A landscape with many peaks, sampled at points; each row gives a point and its height.
A climber steps from a point to the highest of its 2 nearest points, and stops where none of them is higher. Distance is the straight distance between rows; heights are no part of it.
zopep: [ 71 120 155 177  86 106  90 171 101 104 149 167 108 150 154 116 108  88
 151 214]  h=829
boras: [120 117 113 139 104  85 129 107  86 118 160 119  74 138 106 154 153 130
  85 204]  h=844
dis: [120 166  87 111 156  89 137 174 175 111 170  99 106 126 143 161 152 133
  92  80]  h=497
nabuk: [125 109 107 151  94 129 123 112 125 146 140 127 101 127 130 127 138 124
 121 194]  h=454
vosi: [121  87 113 148 134 135 155 109 138 177 106 105  90  68 182 142 115  96
 108 167]  h=639
valup: [148  62 119 159 112 169 153  60 105 161 127  75  85  81 151 128 146 110
 105 187]  h=324
sazu: [128  95  97 130  99  68 119 146 128 119 128 156  94 131 124 163  87 143
  74 150]  h=363
Ziba: [140 138 127 101 151 119 169 130 136 131 131 140 153 118 109 113 121 106
 141 106]  h=368
Nof: [ 73 154 176 154 177 154 144 155 135 128 113 106 141 109 201  94 130  84
 204 119]  h=531
Dadiz: [121 162 124 108 139  97 156 153 122 110 150 125 124 128 120 127 151 119
 134 118]  h=416
Tigi: [118 138 177 185  83 148  48 157 102 149 103 163 127 221 129  99 111 165
 151 137]  h=348
Zir: [106 116  83 139 105 148 102 148 189 160  93 141 146  92 172 145  95 124
 118 137]  h=176
reter: [122 137 159 125 153 157 157 122 139 150  94 136 173 128 135  90 108 104
 185  72]  h=719
pizum: [129 145 133 124 180 162 174  88 156 165 165  81 146  61 114 149 157  36
 115 150]  h=158
kul: [140 153 122  93 118 104 125 147 118 100 134 154 144 157  94 141 128 144
 106  83]  h=309
vinos: [126 102 130 169 130 170 133  95 145 193  96 105 110  98 192 117 121 139
 156 160]  h=679
gutal: [178  59 111 120 137 158 164  85 105 133 125  81 103  70 125 123 137 126
  99 166]  h=270
fasi: [165 154  91 105 127 154 106 141 151 131 127 121 148 145 106 139 144 169
 104  65]  h=546
Nadog: [141 168 180  91 137 112 133  91  89  92 142 169 165 167  53 109 134 145
 164 108]  h=187
pek: [174  50  88 116 136 113 147 137 137 135  85 118 102  81 147 141  95 154
  76 111]  h=392
tol: [ 58 151 157 150 169 131 140 186 122  82 135 119 140 106 193 107 133  73
 186 139]  h=551
korig: [127 143 110 111  98 151  79 146 130 118 109 174 176 181  87 128 125 153
 121  76]  h=584
Lor: [ 99 158 139 124 181 163 162 125 177 171 129  82 160  65 140 144 143  51
 147 145]  h=123
dud: [102 131 159 171 101 115 108 152  99 120 137 141  96 165 153 108 134 118
 163 185]  h=691
tebe: [125 160 122 118 104 122  67 149 107 118  88 143 139 186  94 150 147 182
  87  45]  h=228
Begip: [ 47 131 116 128 140 106 117 181 180  99 145 143 157  75 166 157 102  61
 122 165]  h=559
Mel: [129 170 105 106 118  97  96 167 148  86 173 155 147 159  97 152 134 137
  98 115]  h=357
kif: [156 133 160 112 136 103 160  87  76 110 143 126 116 144  79 124 144 142
 136 153]  h=239
kep: [ 89 114 137 160 126 162 140  97 136 187 115 101 101  90 195 135 131  94
 139 180]  h=803
Ragab: [121 133 103 112 132  86 109 168 133 126  96 128 111 163 136 166 119 169
  72  29]  h=186
Panu: [102 142 135 132 101 166  77 149 125 126 102 155 174 189 120  98 128 138
 164  61]  h=630
lepuz: [102 151 131 139 127  90 133 169 119 113 142 117  88 153 144 135 144 131
 132 139]  h=477
fudor: [159 135 153 126  96 158  70  87 100 112 113 137 156 192  60 125 142 196
 128  98]  h=317
Muni: [ 84 138 162 165 156 151 137 149 138 171 104 102 113 107 227 102 121 109
 184 121]  h=513
gota: [182  91 155 108 132 166 139  60 123 120 138 139 167 124  84  96 124 143
 163 127]  h=590
temi: [152 117 180 106 148 145 155  56 129 121 142 148 167 152  85  75 124 120
 190 109]  h=640
nos: [143 153  79 123 131 120 113 160 171 138 134  99 115 139 140 156 151 167
  95  82]  h=694
zorel: [106 154 133 121 156 143 166 100 129 143 180  99 129  88 114 131 169  51
 141 156]  h=197
gufe: [183 120 119 109 161 165 162  96 146 145 140 105 152  95 101 113 138 115
 130 117]  h=491
Lasu: [109 100 119 166  82 104  97 139 106 140 146 146  76 144 141 134 117 119
 109 213]  h=374
Visog: [150 117 165 114 155  94 193  77  62 123 133  99  87 125 101 114 150 116
 139 156]  h=279
figal: [104 121  89 134 111 175  98 120 200 166 119 117 156  66 158 159 112 116
 108 178]  h=137
pipuf: [112 140 120 116 128 166 126 145 164 154  97 136 173 124 149 106 116 125
 161  72]  h=764
nasu: [162 127 102 132 118 164 120 121 153 146 123 115 138 130 127 118 143 168
 129 113]  h=468
sinol: [113 151 130 134 114 127 115 158 123 124 113 145 135 165 131 115 128 142
 144 103]  h=427
kirak: [149  84  86 135  96 120  90 156 150 141  88 144 116 143 152 144  86 178
  78  82]  h=332
zap: [161 100  93 150 103 144 102 132 133 150  97 120 112 138 148 129 112 176
 101 124]  h=398
bofor: [178  92 118 119 140 126 158 113 100 127 113 108 105 104 121 129 127 154
 104 138]  h=250
Tesu: [114  99  92 130 118  90 138 143 152 137 123 140 106 102 161 145  99 118
  99 147]  h=268
tumel: [126 136 109 132 112  90 129 140 118 113 148 121  88 138 118 151 146 148
  95 159]  h=582
nivoz: [109 130 112 136 103 107  60 178 127 131  87 139 115 185 136 161 118 177
  74  46]  h=177
tabo: [ 93 110  87 139 109 104 102 175 178 136 124 146 125 118 169 147  81 123
 104 119]  h=214
geb: [119 174 101  88 163 108 142 155 147  99 212 151 140  93  94 150 142  68
 100 139]  h=280
Beko: [149 113 123 116  95 151 112 121 126 125 100 170 181 155  97 113  97 148
 140 108]  h=530
fedi: [ 79 152 105 123 140 118 124 184 177  97 151 133 146 102 152 136 116  87
 129 129]  h=470
Duve: [138 177 136 115 114 147  74 120 111 108 122 134 151 190  71 135 161 180
 126  66]  h=273
Kodur: [126 169 162 127 151  69 171 131  77 114 115  92  70 149 133 139 163 150
 128 120]  h=102
Tutiv: [ 93 136 123 151 126 119 109 184 141 134 109 137 117 146 188 122 112 129
 147 105]  h=466
vipu: [129 119 150 156 142 165 146 105 143 181  90 106 132 125 174  96 116 138
 181 111]  h=609
saza: [113 161 105 131 118 177  99 154 183 140 133 126 171 129 150 122 141 135
 154  99]  h=707
Lofu: [ 93 159 127 135 103 182  80 155 152 124 126 152 191 160 135 103 122 129
 184 106]  h=661
sadol: [ 42 123 142 147 143 111 123 174 135 101 127 145 136  80 189 136  94  56
 143 180]  h=690
segud: [133 125  97 130 113 188 109 100 184 153 130 122 167  91 128 134 127 136
 137 154]  h=103
duvi: [166 151 124 116 159 142 157  94 125 131 165 100 121 122 100 123 172 128
 136 132]  h=458
seg: [116 184 124  99 159 134 148 126 133 109 218 130 133 102 108 132 172  62
 132 157]  h=233
gabo: [160 110 159 120 170 127 192  58  96 139 161  95 108 101  96 109 155  80
 138 157]  h=325
tef: [160 120 124  87 123  81 145 141  98  92 110 159 137 128  85 150 101 150
  91 105]  h=260
gedof: [125 121 176 116 149 149 165  85 139 140 114 142 178 122 112  83 107  91
 191 124]  h=681
lag: [115 191 177 108 145  58 152 143  73  82 113 124  99 152 104 150 152 153
 115  92]  h=129
totik: [126  96 107 123 113 114 101 161 129 143  72 161 138 152 156 134  90 155
 103  49]  h=284
Sanom: [181 128 125 104 170 147 173  73 114 131 182 106 116  87  79 125 167  89
 109 146]  h=385
kirat: [144  61  94 134 133 108 161 120 121 151 103 111  79  70 161 143  98 122
  79 150]  h=496
vavin: [176  83 130  92 136  83 172 132  85 112  84 142 119 114 111 138  97 151
  88 103]  h=248
popub: [ 95 150 142 160 138 165 107 174 155 155  97 115 130 132 211 112 124 126
 177  88]  h=494
govev: [ 47 140 143 150 142 101 119 195 120  67 155 135 126 111 177 120 131  67
 154 165]  h=594
vaga: [ 70 119 136 172 107  77  95 189 106  93 158 151  77 148 156 134 119 100
 115 190]  h=656
nas: [133  96 145 134 135 186 147  41 152 164 132  98 153  75 119 122 135 101
 146 179]  h=452
nubil: [103 111 123 142  93  69 107 166 118 112 131 166 101 145 128 139  96 117
 112 182]  h=498
Zasag: [142 116 130 151 126  70 129 148 102 137  96 109  54 145 166 155 125 181
  82 110]  h=43
Dol: [131 161  88  94 168 101 149 160 171 118 179 127 134  96 119 146 138  95
  97  99]  h=364
pasig: [113 137 144 159  91 133  76 164 113 129 106 166 135 180 141 112 101 144
 152 131]  h=391
gim: [121 118 101 117 132  81 136 173 138 129 100 139 115 139 158 144 100 143
 100  70]  h=238
derut: [124 175 177  91 132 100 127 122  72  87 118 160 158 174  70 126 138 145
 136  65]  h=172
zisu: [130 160 148 135 134 134 141  87 116 122 168 105 115 157 110 115 175 139
 165 150]  h=525
fupu: [103 147 100 109 110 109 108 178 164  91 159 161 154 123 111 143 113 105
 117 135]  h=414
vabik: [151 148 173 107 132 120 136  66  96  98 172 151 147 159  57 104 141 131
 166 157]  h=206
Kapon: [137 156 180 100 143  84 166 119  70  99 103 138 127 154  89 126 132 148
 142  95]  h=153
poz: [150 116 140 134 153 157 159  91 147 159 120  97 139 109 137 105 135 126
 159 116]  h=556
Kopi: [196 116 139 104 120 182  98  77 113 111 124 131 165 155  61 112 137 197
 129  98]  h=370
gefa: [191 121 113 107 111 184  99  86 142 123 155 146 176 129  75 115 128 161
 131 126]  h=417
vama: [124 138 157 151 106 125 121 112 103 121 142 125 108 176 114 109 149 153
 159 173]  h=598
zef: [152 128 140 132 144  76 170 126  81 131  98 107  69 136 137 144 137 163
  99 123]  h=76
Dozuk: [195  55 118 100 130 111 145 126  95 107  88 108 104  83 109 134  96 165
  76 122]  h=313
dup: [156  94 109 149  91 134 107  97 104 123 143 108  83 130 112 140 150 153
  94 204]  h=569
kel: [165 119 110 110  92 142 108 114 130 114 140 172 172 144  74 127 117 149
 122 149]  h=473
Ner: [115  92 143 153 126 185 154  39 126 171 141  73 108  95 145 128 150  90
 140 186]  h=382
vomu: [173  90 141 129 139 188 134  45 155 145 138 111 162 100 104  97 127 133
 163 150]  h=529

Where does a climber stop that starts at each point below?
tebe -> pipuf
pasig -> sadol
Ragab -> nos
gutal -> pipuf
tef -> sadol
pizum -> nos
Lor -> nos

Call two points neighbours if one is among the 2 nearest of the other. Go from one point of each pair to the other, from neighbour to neighbour, staying as high as possible. Name the lowest point that can't be avoided.
boras and nos -> nivoz
boras and zopep -> Lasu
nubil and kep -> duvi
